Points on a hilly landscape, in no order, each with its height.
From any point a ball rolls to the lowest of the 3 points nearest to it. It stops when none of these is lower. Distance is the straight distance between rows; heights are no part of it.
Q_732: [ -6  15  45  16  28 -18 -32  -1  31  -7   6]  h=47.0
Q_650: [-23   2 -13  -2  10   3 -23  -3   1  -6   1]  h=22.3
Q_290: [ 17   6  -1 -18 -41  40  45  14 -51  46  14]  h=39.1
Q_540: [ 14  25  19 -15 -24  24  35   7 -38  34  24]  h=14.8
Q_886: [ 31  -1  10   4  12 -42   6  19  -4 -31  18]  h=20.7
Q_743: [ 60  10  37 -16 -44   9  77  19 -33  22  39]  h=24.9
Q_456: [ -3 -21 -44  -3  -4  -4  -2  12 -43 -11 -12]  h=41.2
Q_632: [ -6  27  13  -3   4   3   7   1 -18  15  19]  h=14.7
Q_680: [  2 -36  10  -9  20 -24 -21 -16  39 -40 -26]  h=44.2
Q_366: [ 13  15   7  -5 -10  -5  25   9 -37   9  19]  h=23.9
Q_471: [  1  23  31   0  14 -10  -3   5  -2  -1  25]  h=14.2
Q_684: [-25 -52 -44  -6   8  19 -15 -23  50 -21 -50]  h=48.2
Q_946: [ 32  19  15 -15 -28  21  51  20 -44  23  19]  h=26.2
Q_53: [ -5  24  -9  -3 -21  32  27  -3 -42  41  17]  h=22.8
Q_31: [-32 -27 -35  29   2  23 -43 -28  76   2 -31]  h=17.6
Q_648: [-29 -39 -11   9   8  16 -39 -34  79   0 -44]  h=48.1
Q_748: [ 51   8  16  11  -3 -28  30  23 -25 -12  31]  h=25.7
Q_818: [-22  29 -13  -2   3  16  -5  -2 -16  35   6]  h=9.4
Q_128: [ -4  34   3 -11 -28  57  32   0 -18  53  17]  h=29.1
Q_665: [ 43  26  49 -10 -24  12  54   9  -7  26  37]  h=8.3
Q_192: [-14 -15  40  11  25 -11 -49 -11  60 -26 -28]  h=54.2
Q_584: [-37  -1 -15  14   8   7 -44 -20  49  -5 -27]  h=41.3
Q_116: [ 10  32  28 -12  -8  14  24  -1 -17  23  34]  h=14.4
Q_794: [-1 34 18 -1 10 -1 -1  3 -9 19 20]  h=13.5
Q_769: [-25 -11 -45   8  -5   4 -11  -1 -13 -16 -18]  h=44.4
Q_768: [ 25  -3 -15  -6 -37  13  33  17 -76  24  14]  h=39.6
Q_955: [ -6   0 -25   0  -6  -1   0   5 -32  -8   4]  h=38.5
Q_863: [-22 -29  19  14  21   8 -53 -24  71  -9 -42]  h=69.0
Q_550: [-11   7 -31   1  -6  11   2   9 -41  11   0]  h=34.6
Q_207: [-36  17 -13  21  10  16 -37 -12  31  12  -9]  h=30.4
Q_529: [  3 -52  -2 -17  19 -14  -3 -20  48 -39 -45]  h=49.0
Q_383: [-17 -45 -45  -7   5   4  -5 -12  14 -31 -35]  h=49.3
Q_664: [ -7 -13  29   7  25 -29 -26   0  34 -31 -14]  h=38.1
Q_282: [-1 39 22 -4 -9 21 13 -6 -5 31 23]  h=15.7
Q_625: [ 72   6  26  -3 -46  -8  69  23 -34  19  32]  h=39.0
Q_864: [ 23   2  -1  -1   6 -30  11  17 -20 -26  22]  h=25.9
Q_727: [-24   9 -42   9   2  13 -18  -7 -15  20   2]  h=24.8
Q_310: [ 30  28  30   4   2 -18  22  14 -15   9  33]  h=19.1
Q_643: [ 30   4  -3  -7 -10 -19  29  21 -48   6  19]  h=36.4
Q_652: [ 23 -49  12 -11  15 -46 -10   1  39 -55 -29]  h=48.5
Q_969: [-39 -23 -47  12   5  12 -33 -20  34  -6 -30]  h=41.8
Q_744: [-37   5 -40  24   1  10 -34 -10  19  12 -14]  h=42.1
Q_956: [ 9 33 39  3  1  7 16 -1 -7 23 24]  h=15.8
Q_872: [ -2 -20 -17  -3   9 -26  -2  14 -12 -39  -9]  h=42.9
Q_211: [ -9 -18 -33  -4  -6 -16 -10   7 -20 -22 -10]  h=42.5
Q_101: [ 19  17  35   9  16 -29   6   9   7 -14  26]  h=17.4
Q_380: [-30   4   8   8  20  -5 -34  -9  32  -5  -6]  h=5.5
Q_525: [ -5 -57  -1 -10  21   2 -22 -22  51 -32 -52]  h=51.8
Q_65: [-1 23  6 -2 18 -9 -7 -1 -3  0  7]  h=8.0
Q_228: [ -9 -10  -3  -1  13 -24 -19   1  12 -28 -13]  h=37.0
Q_193: [ -2   8 -24  -4 -21  11  14  14 -58  27   7]  h=31.5
Q_621: [-12  -7   7   0  18 -13 -29  -5  26 -23 -16]  h=29.4

Call two points neighbours if one is among the 3 nearest of the other. Go from one point of each pair to the other, from neighbour to neighbour, staying as low as possible. Name the highest point that can't be avoided.
Q_380 / Q_665 -> Q_650
Q_31 / Q_116 -> Q_584
Q_818 / Q_65 -> Q_794

Two balls start at each pair of points below. Name the first point that both come to, or write none.
Q_525 / Q_886 -> none
Q_192 / Q_652 -> Q_621
Q_946 / Q_193 -> Q_540
